Points on a hilly landscape, in no order, each with its height.
A ball rolls from a point to the lowest of its 4 nearest points, and stops where none of them is lower. Distance is the straight distance between rows; heights are no part of it.
(191) (h 46.3): [166 152  52  80 116 125  72 125 123 121 139 123 117 103 133 109  92 116
 187 107 106 131  40  98 135 128  62 237  86  66 114 187 147  56 170 118
 132 142 120 131 164 201 129 161 134  94 153 177  71  93 103 101 148 141
 142 190]
(511) (h 58.2): [185 172 129 144 135 163  99 101 163  56 118 124  94  93 128  71 110 135
 194 130 104 136  95 119 125 109 103 130 121 105 138 134 156  59 146 113
  69  91 127 124 120 206  68  89 123  93 130 140 125 136 135 136 144 133
 104 158]
(265) (h 57.5): [183 118 160 152 151 120 118  94 186 117  87 116 129 159 140 127 102 116
 137 160 163 126 150 151 131 101 125  91 144 104 126 141 129 107 128  68
  70 120 111  95  70 138 178  91  98  91 130  52 151 129 122 144 162 142
 118 142]
(173) (h 53.8): [161 143 155 148 161 136 147 135 164 109 100 131 111 127 144 128 122 140
 187 142 114 130 142 156 116 123 141  99 126 142 139 112 156 124 113  90
  70 124 119 132  78 165 123 108 108 129 140 119 132 136 137 137 137 133
 117 121]
(188) (h 59.9): [206 133 157 141 177 121 179 102 195  97 104 101 141 158 144 112 117 125
 157 147 107 134 160 145 134  93 143  82 128 120 149 129 177  91  98  77
  73 139  98 110  70 170 158  71  84 117 141  42 150 123 123 149 158 112
 132 139]
(451) (h 44.5): [168 154  73  70 108 133  73 107 119 119 133 124 119 106 131 129 103 106
 169 137 130 124  48  91 116 137  49 219  99  63 123 194 147  54 170  98
 126 147 129 131 169 196 136 166 130  82 139 167  77 103  95 108 138 139
 146 179]
(368) (h 50.1): [154 149 150 136 134 136  98 115 146 107 103 127 111 104 120 136 113 120
 175 162 137 125  97 125 126 144  71 145 132 102 133 130 149  99 145  84
  83 105 156 120 103 192 120 125 129 109 111 133 116 139 120 130 121 134
 116 137]
(564) (h 58.1): [ 83 141  80 117 120 128 159 172 120 114 157 117 124  92 153 122 159 131
 119  91  88 128 141 140 104 127 167 136 125 187 132 101 129 173 115 157
 158 134 123 122 161 101  87 130 145 151 113 168 102 151 166 131 110 122
 119 108]
(708) (h 43.2): [ 96 105 178  93 103 109 161 149  90 168 130 148 149 175 120 142 159 117
  36 113 156 101 174 132 152 135 180  94 111 157 139 132 130 124 141 155
 209 159 147 130 161  70 117 137 155 158 142 124 156 120 118 151  96 134
 111 115]
(1111) (h 73.8): [137 165 159 148 153 128 177 157 130 117 126 153 102 131 159 138 140 134
 141 116 101 127 193 150 102 137 194  82 134 187 143 104 163 137 104 126
 124 150 108 156 120 110 121 125 118 155 151 129 155 142 146 137 120 123
 114  97]
(939) (h 43.7): [100  96 182 100  97 120 151 150  79 187 139 159 157 169 115 140 159 124
  49 121 180 104 153 145 159 120 176  83 111 143 143 139 110 125 134 180
 195 138 129 133 148  74 133 143 150 140 141 105 159 113 111 149 111 128
 104 125]
(866) (h 5.6): [173 135 168 153 168 118 157 114 167 127  95 137 123 156 147 140 124 134
 162 148 126 126 173 159 121 130 152  83 139 147 140 119 155 127 117  85
  87 139 108 133  68 136 152 106  97 132 148  86 145 119 134 138 138 134
 132 111]
(617) (h 55.0): [186 132 162 152 119 142  66  99 162 113  87 120 112 129 136 136  85  95
 134 166 187 121 122 117 121 101  92 120 146  67 123 152 117  96 141  80
  78  98 142  79  89 150 168  87 118  64 110  70 157 141 105 146 156 153
 114 159]
(869) (h 57.7): [114 136 173 115 129 106 174 141 109 139 122 168 117 161 139 147 155 113
  63 101 127 108 206 129 133 157 189  82 129 190 135 109 153 125 131 135
 197 158 132 139 147  76 120 121 150 166 146 140 160 145 134 138  97 127
 104 117]
(894) (h 38.6): [157 155  98  93 127 130  82 107 123 114 128 116 117 106 119 128 106 117
 168 146 126 126  67  94 126 147  43 206 111  84 123 157 145  62 166 100
 106 127 135 123 150 197 125 159 134 102 124 159  98 119 107 112 125 133
 131 163]
(156) (h 32.1): [127 168 104 160 162 167 103 110 171  51 115  99  89  91 132  63 126 154
 183 116  82 152 100 126 139  84 139 149 143 118 133 120 137  86 161 116
  68 107 113 133 148 187  54  95 121 113 139 175 122 134 123 150 129 136
 104 118]
(379) (h 53.0): [ 94 113  82 113 110 116 175 156 102 135 160 114 137 105 136 132 151 120
 106  91  83 142 129 132 119 142 146 144 116 167 116 106 120 179 100 159
 195 149 142 118 173  88  96 134 150 159 104 164  95 148 155 110 130 127
 131 119]
(4) (h 40.3): [ 88  67 160  85  91 134 165 151  78 200 148 162 169 166 105 134 161 119
  50 124 166 116 124 140 171 118 169  86  80 121 133 145  98 118 112 181
 206 145 143 129 175  63 143 155 156 147 127  99 153 108 101 141 132 129
 112 134]
(782) (h 68.3): [118 152 144 119 135 124 179 159 115 117 129 163 105 136 161 140 159 116
  92  89 101 111 204 132 114 148 200  91 119 212 137  88 166 133 113 138
 168 159 131 147 160  77 102 117 141 165 143 146 161 158 154 141 112 128
  99 110]
(665) (h 22.6): [122 129 158 136 115 138  72 128 120 152 111 122 137 124 116 161 106 121
 122 179 188 126  85 113 122 123  81 147 139  80 145 155 109 131 138 114
  96 103 150 113 112 137 175 139 126  95 119 100 148 139 103 141 120 135
 129 122]
(1125) (h 63.1): [114 136 170 135 132 110 120 131 133 139 108 137 134 134 125 161 122 138
 131 161 165 118 139 152 119 141 134 103 153 131 148 133 125 155 138 111
 115 126 138 135  89 122 149 137 128 130 136 112 128 126 121 133 111 125
 117 105]
(1108) (h 46.5): [ 74  98 113 101 110 112 133 121 103 142 134 113 154 118 104 148 122 140
 103 144 149 148  98 113 119 151  95 134 131 108 120 138 112 172 113 162
 166 139 153 139 145 128 140 162 139 149 111 145 110 113 118 110 120 117
 146 125]
(1141) (h 27.5): [101 144  35 141 147 138  87 147 106 116 161  90 116  88 121  86 111 144
 149  92  72 145  90  97 138 121 109 207 125 126 105 114 121 135 140 162
 117 111 105 131 172 154 100 146 145 131 129 182  93 121 145 110 117 123
 151 123]
(770) (h 51.9): [200 132 148 148 140 136 101 103 192 120 107  98 117 152 147 120  84  99
 108 162 172 130 141 123 128  66 127  88 129  72 104 153 101  76 138  81
  74 105  99  71  61 130 199  62  89  62 103  25 179 147 108 145 185 129
  98 188]
(843) (h 62.8): [ 91  48  86 108  80 127 150  86  83 144 139 124 144 157 104 122 139 135
 105 117 114 153  92 104 125 158 100 129 116  95  86 129  94 193  95 179
 200 161 164 140 192 106 115 144 148 156 113 162 116 107 139  94 166 140
 182 131]
(2) (h 24.0): [ 69 153  60 148 144 148 116 151 144  93 158  99 120  77 145  88 140 140
 152  98  81 143 128 127 120 110 157 162 147 159 128 101 112 159 143 145
 110 112 106 128 163 118  76 126 136 133 112 177  99 136 155 131 102 119
 126  97]
(689) (h 50.4): [190 139 152 152 157 139 143 115 173  91  94 118 116 126 143 116 115 127
 191 143 113 136 130 149 120 113 128  94 115 122 138 118 164 105 110  82
  57 116 127 122  77 183 113  82 110 113 133  96 133 138 131 134 158 131
 115 134]
(78) (h 52.6): [139 141 197 135 134 130 164 105 129 145 116 176 130 172 126 130 142 110
  65  99 153 101 235 134 140 141 184  59 149 174 135 108 142 109 131 134
 158 140 105 154 109  71 140 121 118 162 169 111 179 120 129 139 106 113
 126 116]
(669) (h 53.3): [184 146 163 140 127 142  97  93 162  92  97 131 103 115 120 128 103 111
 175 159 144 126 116 126 117 135  77 123 135  96 130 128 149  90 141  69
  68 100 152 101  97 187 124 101 122  91 123 109 120 141 122 131 139 144
 115 147]
(469) (h 45.7): [ 84  96 157 101  98 107 143 140  93 168 133 137 155 145 115 156 146 138
  75 143 176 121 131 143 138 130 156  99 128 132 149 145 112 156 126 163
 187 135 142 133 141  93 141 153 150 146 127 118 135 108 110 143 116 121
 120 122]
(428) (h 54.9): [ 78 108 124 100 105 104 146 137 107 137 136 118 149 113 113 154 132 131
 101 146 138 139 114 127 120 149 118 125 136 129 131 133 113 175 119 148
 173 139 153 138 133 114 131 151 143 156 112 147 107 124 120 115 113 116
 138 116]
(891) (h 68.4): [108 135 171 123 131  98 159 142 118 143 118 157 129 148 130 163 136 134
  98 135 149 116 173 152 120 153 164  92 145 158 144 127 132 153 134 132
 163 141 130 143 112 102 135 136 138 151 145 125 137 122 126 135 103 119
 115 108]
(594) (h 51.2): [129 144 157 138 141 131 116 130 148 120 109 128 119 113 121 144 123 130
 163 161 133 130 117 143 120 147 101 133 136 118 135 119 138 132 143  93
  91 115 153 131  97 158 127 130 127 130 114 135 113 137 127 125 115 123
 121 119]
(398) (h 54.3): [ 91 111 102 101 114 104 179 156 102 142 144 122 135 118 137 148 153 126
  92  97 102 133 139 137 118 148 156 133 113 163 121 118 125 163 102 150
 205 162 154 118 163  86 103 131 152 168 110 156  99 148 141 115 118 125
 126 122]
(135) (h 52.1): [102  61  65 122  93 115 145  98  76 135 157 121 138 133 106 120 142 140
 114 104  80 161  96 104 123 162  92 150 121 114  79 114  97 188  93 169
 191 154 155 137 179 116 114 146 137 151 116 181  97 119 151  82 152 132
 177 127]
(260) (h 59.7): [ 82 121 146 105 119  99 153 144 110 141 128 128 135 126 123 162 136 132
 101 146 150 128 135 141 119 147 140 115 141 142 134 135 113 168 128 143
 176 142 145 137 124 110 126 147 144 151 120 142 114 126 120 124 112 111
 121 111]
(287) (h 53.7): [203 131 144 138 156 124 127  90 212  95 109  93 133 160 144 121  91 108
 109 165 160 133 148 129 134  68 130  77 137  87 108 154 116  81 130  69
  77 117  88  81  73 136 194  52  80  72 117   9 170 132 111 149 176 120
 109 172]
(632) (h 23.7): [134 140 185 139 138 111 160 120 125 145 114 166 123 168 139 148 142 123
  97 120 144 105 213 136 129 153 182  77 148 175 137 114 148 129 129 126
 160 143 110 156 107  85 139 126 123 156 160 113 163 119 132 138 109 125
 125 107]
(433) (h 48.1): [144 128 175 151 131 120  93 124 145 151  99 136 133 150 131 154 113 131
 125 166 182 119 142 151 128 114 135 105 147 115 146 144 109 139 141 105
  89 108 125 122  80 111 173 122 116 101 135  82 152 124 121 148 131 135
 123 114]
(712) (h 21.9): [ 94 162  83 136 144 140 106 154 122 114 145 100 113  84 123 111 123 141
 165 115  89 132  96 121 129 133 110 181 125 134 118 108 128 134 139 150
 102 111 125 132 141 156  96 143 135 143 105 174  99 137 138 115 109 120
 134 121]
(486) (h 32.7): [114 145  91 117 137 131 102 129 115 126 142 113 126  97 110 131 113 132
 158 139 110 131  80 101 130 151  62 191 118  99 113 129 135 114 139 128
 111 122 139 137 135 177 126 164 133 135 113 166  97 126 121  96 110 116
 146 137]
(608) (h 44.6): [121 119 184 132 106 120 126 144  96 181 135 171 143 168 117 148 142 134
  82 134 196 101 162 154 144 114 167  89 142 145 155 133 111 133 135 154
 151 112 105 135 105  73 165 138 124 114 145  88 167 115 123 153 116 122
 113 121]
(783) (h 66.5): [168 185 106 137 133 149  81 110 153  60 123 114  78  91 127  69 109 139
 187 119  98 133  86 112 136 111  93 167 131  98 136 144 153  45 174 127
  78 100 120 129 151 210  69 109 135  93 137 163 117 125 123 133 133 139
  96 159]
(1006) (h 15.2): [ 97 167  93 155 158 161 106 145 152  89 131 103 103  82 137  91 127 144
 180 117  86 145 102 134 128 110 141 166 135 139 130 106 129 123 149 132
  82 109 115 140 143 159  74 123 125 134 114 180 113 139 135 133 113 127
 115 109]
(811) (h 28.9): [130 134 148 121 120 143  68 116 119 128 109 116 133 114 118 155 104 114
 131 175 178 127  82  99 123 134  59 158 131  74 135 153 122 108 148 101
  90 112 161 113 127 164 156 146 134  92 117 118 133 133 103 138 115 139
 139 132]
(194) (h 39.5): [107 153 133 139 141 131 132 149 131 116 125 122 116  97 130 142 128 142
 166 132 112 135 114 141 119 146 118 140 134 138 131 115 130 144 133 122
 108 115 139 138 107 149 109 139 129 150 109 154 106 140 134 120 105 115
 120 116]
(90) (h 66.6): [134 119 203 135 118 154 162  99 125 153 125 188 141 178 119 109 152  91
  35  75 164  89 252 118 158 130 185  57 137 174 126  99 138  92 132 142
 162 134 119 147 120  56 127 107 122 172 171 115 196 126 133 144  97 112
 126 126]
(389) (h 47.5): [166 162 136 154 149 165 123 121 168  66 109 113 101 102 130  83 117 138
 200 131  94 141 108 142 119  86 134 114 127 114 133 117 149  91 136 111
  54 107 121 131 111 196  66  84 109 112 138 149 130 143 132 143 146 131
 108 130]
(603) (h 72.3): [ 89  66  96  99  95 113 176 122  91 147 136 117 151 139 117 136 146 127
  88  99  98 148 115 119 126 148 131 127 110 130  98 134  98 186  97 157
 215 174 178 124 187  85 100 139 152 169 109 158 101 125 136  99 144 138
 156 127]
(293) (h 74.3): [128 158 159 146 155 124 160 153 142 124 111 141 112 124 144 145 134 137
 158 134 107 125 166 159 104 144 168  95 132 165 138 109 150 145 117 112
 111 136 119 154 102 125 120 125 116 148 141 132 134 138 142 140 115 127
 113  99]
(542) (h 57.1): [124 148 159 135 143 116 135 146 138 123 111 132 117 115 133 150 128 141
 163 151 126 125 137 149 115 147 132 119 139 147 137 119 139 148 134 102
 105 124 135 140  89 141 128 134 126 143 121 133 114 135 129 126 112 122
 119 112]
(1149) (h 42.1): [131 107  36  94 111 112  94 105  94 128 151 125 128 137 112 119 108 132
 154 119  92 127  56  76 128 150  60 206  98  69  80 143 119 130 135 142
 130 147 122 171 158 175 148 175 133 107 156 191  84  96 120  74 142 131
 184 153]
(528) (h 22.5): [ 88 163 101 152 156 158 126 157 156  93 131 106 108  85 145  99 137 148
 177 121  84 142 123 146 113 109 164 137 135 154 135  97 125 145 142 133
  85 120 112 141 137 138  78 118 123 137 118 171 118 147 144 140 115 123
 110  95]
(28) (h 53.2): [159 128 178 158 117 131 103 152 111 195 142 170 137 171 115 162 134 133
 112 139 193 105 136 151 144 105 146 107 143 126 150 140  85 126 128 142
 114  97  90 119  65  70 205 133  97  83 123  67 171 137 108 140 135 130
 108 150]
(619) (h 66.4): [130 139 163 121 135 123 176 153 122 121 122 178 107 152 144 137 158 104
  58  79 105 103 218 117 129 153 197  86 115 213 136  86 172 114 116 127
 180 165 139 140 160  65 103 114 151 178 154 141 174 162 145 138 104 130
 100 112]
(31) (h 7.9): [ 99 106  85  99 105 118 177 167 106 139 148 126 136 121 151 137 165 115
  83  72  86 128 147 128 118 133 162 133 105 182 123 105 127 164  98 148
 205 166 153 110 185  75  88 133 153 163 112 155 100 149 157 120 124 133
 123 120]
(1177) (h 52.5): [137 107 187 126  98 129 143 154  77 213 164 196 148 178 105 149 167 123
  73 116 195  87 151 154 166 114 161  93 128 146 150 128  99 108 117 174
 175 110 100 132 123  58 169 142 127 102 130  85 161 131 102 152 119 124
 100 138]
(496) (h 34.9): [155 175  73 105 138 137  72 134 130  98 133 104  92  92 131  92 101 129
 179 112  93 127  60 107 142 122  73 218 105  91 129 159 146  48 173 129
 101 112 113 123 160 203  96 144 146 103 133 176 101 109 123 118 132 137
 121 172]
(1139) (h 28.8): [ 97 136 103 121 132 120 127 132 111 128 142 115 129  97 110 145 125 135
 143 134 114 141  97 117 122 158  90 168 130 122 115 121 126 152 126 136
 132 123 142 138 127 150 121 152 137 149 102 160 100 135 128 100 108 111
 142 125]
(1162) (h 29.0): [ 79 141  36 148 144 136  94 145 132  93 161  89 127  79 136  73 131 142
 146  91  72 145 116 107 132 111 137 192 154 148 117 103 112 158 149 149
 122 114 102 125 178 132  79 132 144 135 128 179  90 119 150 121 105 128
 149 100]
(928) (h 41.7): [103  92  54 121 112 114 126 113  84 128 164 112 129 113 105 123 128 139
 132 112  82 151  86  91 124 156  83 177 118 111  83 116 114 163 104 164
 160 137 134 144 158 138 126 158 138 140 122 183  94 120 144  79 135 122
 175 127]
(929) (h 56.5): [166 164 141 136 143 148  99 119 154  90 114 121  96  95 120 107 113 127
 194 145 112 133  95 128 124 139  88 146 121 110 134 124 154  78 149 105
  69  96 138 123 111 199  96 114 126 114 116 146 116 143 129 127 124 133
 110 145]
(838) (h 56.7): [ 80  84  98 102 104 107 152 114  91 136 138 114 148 121 108 142 134 134
  99 127 119 152 109 117 121 154 107 137 124 117 105 131 108 176 102 167
 190 150 162 133 160 110 123 150 143 163 109 157 100 123 128 100 134 118
 158 125]
(519) (h 56.8): [214 129 152 137 167 118 157  93 206  84 104  98 141 154 142 116 102 118
 142 158 137 133 151 136 132  90 120  79 129 102 130 140 163  83 108  63
  72 132 107  97  66 169 168  58  94  93 131  21 143 125 113 140 169 113
 120 155]
(423) (h 29.5): [ 94 140 105 104 120 118 174 171 116 122 148 139 115 116 162 141 164 121
  96  87  92 115 167 138 106 140 187 124 112 203 135  96 141 159 108 147
 175 156 133 128 168  85  92 126 151 152 116 157 122 155 153 135 115 125
 102 105]
(703) (h 24.8): [ 68  52 122  93  86 119 154 121  92 166 130 130 162 147 108 134 139 132
  75 133 147 142 106 125 139 136 136 100 102 105 119 146  94 173 101 184
 203 152 166 133 179  91 133 152 152 163 112 127 129 108 117 120 150 129
 148 127]
(800) (h 34.6): [111 117 167 135 107 129  90 149 114 166 132 143 142 137 116 163 123 134
 108 163 201 117 104 136 138 111 125 112 146 108 153 150 102 145 127 137
 115  99 130 122  93 105 179 145 127  99 130  92 149 126 106 145 118 128
 112 122]
(436) (h 86.2): [129 139 173 143 143 106 146 136 133 137 105 151 121 139 140 154 123 139
 132 140 141 119 163 152 120 148 164  99 149 156 140 124 140 148 128 108
 120 137 122 145  88 116 141 126 123 141 146 116 133 122 130 134 113 126
 117 104]
(107) (h 60.6): [215 139 147 143 149 128 147  97 191  81 103 110 123 136 140 109 106 121
 173 148 123 136 139 138 122 106 118  85 125 102 129 130 168  86  96  67
  64 122 126 102  69 187 139  61 103  98 134  56 127 132 118 136 167 125
 120 156]
(336) (h 33.3): [ 96 134 125 122 132 123 114 134 118 128 131 114 136 101 111 150 125 135
 149 155 130 136  98 116 123 157  78 157 137 118 130 126 129 142 136 123
 115 125 150 136 115 155 128 157 131 143 107 152 107 131 119 111 103 114
 136 118]
(876) (h 47.8): [152 154 140 159 162 168 148 136 168  82 108 113 109 114 144 100 125 143
 198 136  92 142 126 156 110  86 158 104 123 137 139 115 158 119 115 109
  55 122 114 133  99 176  80  94 105 122 138 140 136 144 137 156 147 126
 115 112]
(1124) (h 42.5): [101  91  50 131 111 122 144 136  85 127 178 109 142  97 121 113 143 131
 122  90  74 154 105 113 119 136 117 169 121 147  92 103 109 178  94 165
 181 126 135 117 178 106  95 142 142 149 111 177  87 134 159  99 134 128
 161 122]
(396) (h 76.3): [ 90  97  41 123  96 134 138 144 113 117 177 108 152  95 154  75 170 127
 101  57  71 136 138 119 123 104 159 163 122 194 120 104 118 191 112 154
 182 132 127  93 204  75  64 122 161 139 129 175  86 140 189 123 129 143
 153  97]
(1027) (h 34.1): [137 145 116  94 121 140  71 102 117 123 118 117 126 113 119 145 110 109
 146 169 161 127  68  84 118 140  36 188 120  67 126 161 136  81 163  98
 102 125 155 120 149 181 149 153 132  89 118 136 110 132  98 122 112 136
 145 144]
(309) (h 66.1): [111  74  63 121  92 130 165 134  85 145 169 119 147 119 136 110 157 125
 105  64  62 148 113 123 124 135 133 148  97 163  97 112 108 188  80 150
 205 156 166 107 204  70  80 130 155 157 115 171  91 140 175  99 153 152
 156 120]
(17) (h 48.4): [125  66  43 130 102 109 126 107  65 128 171 126 122 135  99 110 129 146
 133  98  67 154  72  87 126 155  83 176 113 103  64 111 109 174 108 167
 172 143 127 152 179 136 123 150 135 126 143 193  95 109 151  78 156 137
 185 130]
(344) (h 51.6): [139 130 169 150 132 121 100 121 155 131  95 128 125 134 121 155 115 128
 146 165 168 121 131 145 116 130 119 114 149 117 143 136 129 142 143  89
  85 114 143 122  81 136 155 122 121 110 125 103 132 128 120 141 117 140
 122 110]
(1114) (h 45.1): [ 77  93 129 109 100 121 115 117 100 149 134 119 158 115 102 154 122 130
 106 166 174 136  88 113 121 136  95 131 129  97 133 152 105 164 117 160
 145 118 148 134 140 123 157 165 135 134 115 122 128 119 106 123 121 115
 143 119]
(952) (h 41.0): [ 72  87 138  98  99 103 154 132 103 152 131 124 160 137 113 150 138 137
  78 137 158 136 120 133 130 138 143 105 122 125 138 147 105 171 120 168
 190 146 153 132 151 102 137 151 151 155 116 127 122 109 114 128 124 124
 130 121]
(162) (h 51.5): [101 160  54 157 175 143  71 122 169  62 127  88  91  86 131  58 121 146
 168  98  76 154 106 103 154 104 130 193 160 119 130 121 125 101 172 117
  88 116 103 131 187 166  70 117 146 123 137 180  99 114 124 137 109 146
 124 113]
(957) (h 61.0): [150 149 194 149 152 137 177 104 146 134 119 175 129 163 141 122 136 106
  80  89 127 114 249 121 132 141 181  56 147 185 137 105 160 107 101 127
 151 149 101 156 103  75 144 111 110 177 175 103 194 124 141 134 118 109
 136 114]
(1159) (h 75.7): [160 126 174 157 153 122 125 106 168 155 102 142 145 180 140 138 119 129
 113 144 170 108 181 153 131 111 154  84 156 137 146 131 117 120 137 100
  85 122  80 125  72 101 179 113  87 110 142  52 172 111 125 148 139 131
 132 126]
(645) (h 69.1): [ 72 132  53 120 106 133 134 152 135  91 161 110 138  84 169  87 168 126
 113  78  81 133 154 132 112 107 180 150 142 196 131  99 121 177 132 145
 154 133 109 115 181  83  76 124 148 139 113 175  92 140 174 133 111 124
 130  93]
(979) (h 29.9): [120 123 197 121 110 120 149 129  95 171 126 177 144 174 115 137 151 119
  49 114 179  94 201 138 145 130 179  77 135 161 144 122 129 115 139 156
 177 127 109 137 129  72 137 132 132 145 150 104 171 115 123 154 100 123
 115 118]
(878) (h 60.0): [ 79  93 124  86 104 102 174 142 101 153 129 123 146 144 123 153 149 125
  69 107 123 133 144 138 128 146 156 115 111 149 125 133 112 164 113 150
 217 173 167 120 169  80 110 136 156 174 120 145 114 128 126 125 124 130
 132 123]
(890) (h 79.4): [154 139 192 155 143 137 150  95 153 160 119 165 155 183 138 125 137 120
  86 111 172 101 220 145 142 118 169  70 154 158 142 121 126 108 135 128
 123 130  71 150  87  72 171 120  88 140 159  70 187 105 133 144 123 114
 139 120]
(105) (h 48.0): [102 123 157 125 121 119 111 132 125 144 115 125 144 127 113 166 123 140
 117 169 170 127 115 135 122 141 115 123 149 118 147 140 116 154 144 123
 120 117 146 129 105 129 150 143 134 123 125 119 123 120 113 139 111 119
 129 109]
(1071) (h 41.8): [180 131 162 164 122 136  73 149 136 182 119 146 117 160 124 151 107 119
 128 154 183 117 113 135 139  91 128 121 135  90 126 147  83 112 133 107
  85  89 112  87  50  94 211 112  89  68 105  60 183 156 110 141 157 138
 111 176]
(911) (h 33.8): [126 138  37 121 143 121  91 138  96 132 158 104 118  97 121 101 102 138
 159 106  80 134  69  92 141 134  82 220 108  93 100 130 130 115 135 156
 125 130 117 147 161 171 122 163 136 127 139 184  85 110 129  91 126 118
 160 144]
(1118) (h 77.5): [107  35  73 128  79 140 154  94  69 150 152 136 133 162 116 117 157 136
 116  89  63 158  89 106 129 162 105 130 110 114  75 114  88 196  87 161
 203 169 183 134 215  78  94 131 151 153 121 180 105 114 162  84 178 171
 180 127]
(207) (h 41.2): [105 163 123 145 145 149 154 164 146 100 131 131 106 102 163 123 144 145
 165 115  90 130 154 154  91 117 184 114 132 177 141  99 142 153 123 133
  95 137 108 149 130 121  93 123 120 142 134 152 135 151 152 146 119 121
 112  96]
(445) (h 23.4): [171 134 168 144 151 124 125 111 163 115  92 128 123 136 134 142 110 127
 170 161 142 129 137 154 127 130 118 102 141 120 134 126 145 125 130  75
  72 118 133 120  72 162 140 105 116 112 128  93 128 131 127 134 138 133
 118 127]
(930) (h 33.2): [ 91 123  39 142 128 129 113 147  94 116 173  96 135  83 124  96 130 140
 134  84  69 145 101 110 126 125 121 184 132 148 100 104 113 168 114 168
 143 114 111 122 170 121  95 144 143 143 116 180  87 128 160 106 123 124
 158 113]
(981) (h 37.1): [ 78  59 146  94  86 125 154 150  84 180 143 149 167 154 110 142 154 130
  66 132 173 131 107 136 160 123 160  88  97 115 136 153  98 148 110 187
 202 140 149 135 168  77 153 159 156 144 121 105 138 106 102 139 137 132
 123 132]
(889) (h 63.2): [203 133 166 138 190 119 189  95 204 110 111  97 151 168 149 119 126 124
 140 147 105 136 175 141 150 100 143  78 136 134 153 130 165  80 102  84
  88 150  83 115  74 143 182  78  75 134 145  21 168 114 131 158 149 113
 138 135]
(372) (h 41.1): [148 156  43 104 135 127  74 135 112 125 147 104 114 100 126 106  99 126
 174 103  89 126  58  94 145 129  72 231  95  83 113 154 136  73 156 135
 112 128 119 139 159 184 115 164 134 108 146 180  87 100 114  99 136 134
 146 165]
(762) (h 38.5): [ 87 116 108 106 119 126 103 111 112 131 131 112 149 113 103 149 116 136
 120 163 152 132  78  97 120 151  63 163 127  91 121 139 121 146 134 138
 126 123 159 143 134 153 147 171 136 132 113 141 114 120 107  98 118 117
 155 123]
(91) (h 36.1): [119 130  76  94 121 129  89 102 103 128 136 113 137 120 109 136 108 128
 142 153 131 124  68  81 122 153  43 203 105  75 102 147 126 109 138 126
 115 142 136 153 149 180 148 172 126 111 129 161  97 111 103  92 123 122
 163 147]
(1022) (h 32.0): [147 127 168 156 117 139  65 139 132 164 114 138 131 136 122 157 110 120
 126 168 190 117 105 128 133 106 111 127 141  91 147 151  96 129 132 114
  83  88 131 103  80 116 183 128 119  81 121  82 163 138 112 146 134 144
 114 137]
(788) (h 59.8): [151 135 185 152 126 124 122 120 126 178 126 171 144 177 124 139 133 125
  86 124 188  94 183 156 142 115 170  85 148 146 153 133 110 117 136 139
 123 112  79 138  81  71 178 131  97 113 140  69 176 115 125 149 125 125
 119 122]
(1116) (h 47.2): [183 133 166 161 135 136  85 128 164 158 105 128 116 162 136 135  99 114
 119 153 177 116 132 137 137  82 128 109 135  88 122 151  88 102 139  93
  75  96 103  82  57 109 200  94  85  67 106  44 176 144 111 148 163 144
 107 173]
(761) (h 60.5): [210 159 146 144 131 154 124  97 176  61 111 118 108 106 131  82 105 124
 197 138 117 137 118 130 119 104 105 103 122  98 131 130 166  74 113  93
  55  95 132 116  90 211  88  70 116  89 134 102 123 142 127 132 160 126
 111 157]
(642) (h 10.4): [ 89 130 121 112 123 100 173 163 110 130 139 129 129 112 137 151 147 129
 108 112 114 128 148 145 109 153 158 126 124 172 128 112 133 164 114 147
 184 149 144 132 148  95 104 133 148 164 113 155 107 148 146 122 109 114
 113 116]
(680) (h 27.8): [130 166  92 132 147 144  92 138 134 106 130 106 101  86 125 101 110 140
 179 122  96 127  77 112 139 133  82 189 113 109 126 128 139  80 156 136
  87 107 125 130 144 190  96 144 137 124 112 167 108 125 124 116 113 127
 119 145]
(786) (h 62.0): [150 126 172 152 137 118 107 121 145 160 108 148 137 167 131 144 119 131
 113 150 184 105 162 156 133 117 155  96 154 124 149 140 115 130 144 114
  97 111  97 123  72  98 177 125  99 104 139  69 160 120 121 147 131 138
 121 120]
(582) (h 60.8): [172 142 177 157 178 123 172 101 179 131 109 134 140 174 147 128 128 127
 133 131 124 126 201 142 136 129 158  74 143 153 151 126 159 108 112  93
 106 145  82 142  80 109 172 110  83 150 158  59 173 103 136 141 137 120
 148 116]
(807) (h 36.0): [128 158 134 154 154 152 136 148 154 100 116 118 101 104 140 123 126 145
 191 134  93 135 124 152 113 124 148 121 125 139 132 105 144 134 130 117
  72 120 123 143 106 160  91 119 117 136 119 151 124 148 137 141 126 128
 112 109]
(26) (h 39.9): [179 157 144 119 113 144  71  93 135  90 112 133 101 111 123 133 107 100
 163 168 158 118  98  98 114 145  46 163 139  73 127 157 152  59 162  76
  98 104 155  97 133 194 129 116 134  71 118 125 119 141 106 131 130 147
 119 159]
(581) (h 41.3): [100  83 162 103  92 118 149 157  81 190 151 162 157 157 100 152 156 130
  71 134 189 118 120 146 161 113 162  91 113 128 148 152 101 129 116 178
 192 123 133 133 143  73 165 154 146 125 128  96 154 116 101 149 126 122
 105 136]

Where does a ball stop that starts at each point below?
(519): (665)
(372): (1006)
(770): (665)
(191): (1006)

Call two points neighbours if one is among the 4 nearest of the other. Go from one point of each pair to the other, from neighbour to neighbour, staying as low as possible. Name the highest point that can't be avoided.
(632) / (979): (78)
(31) / (866): (379)
(866) / (665): (689)
(665) / (1006): (91)
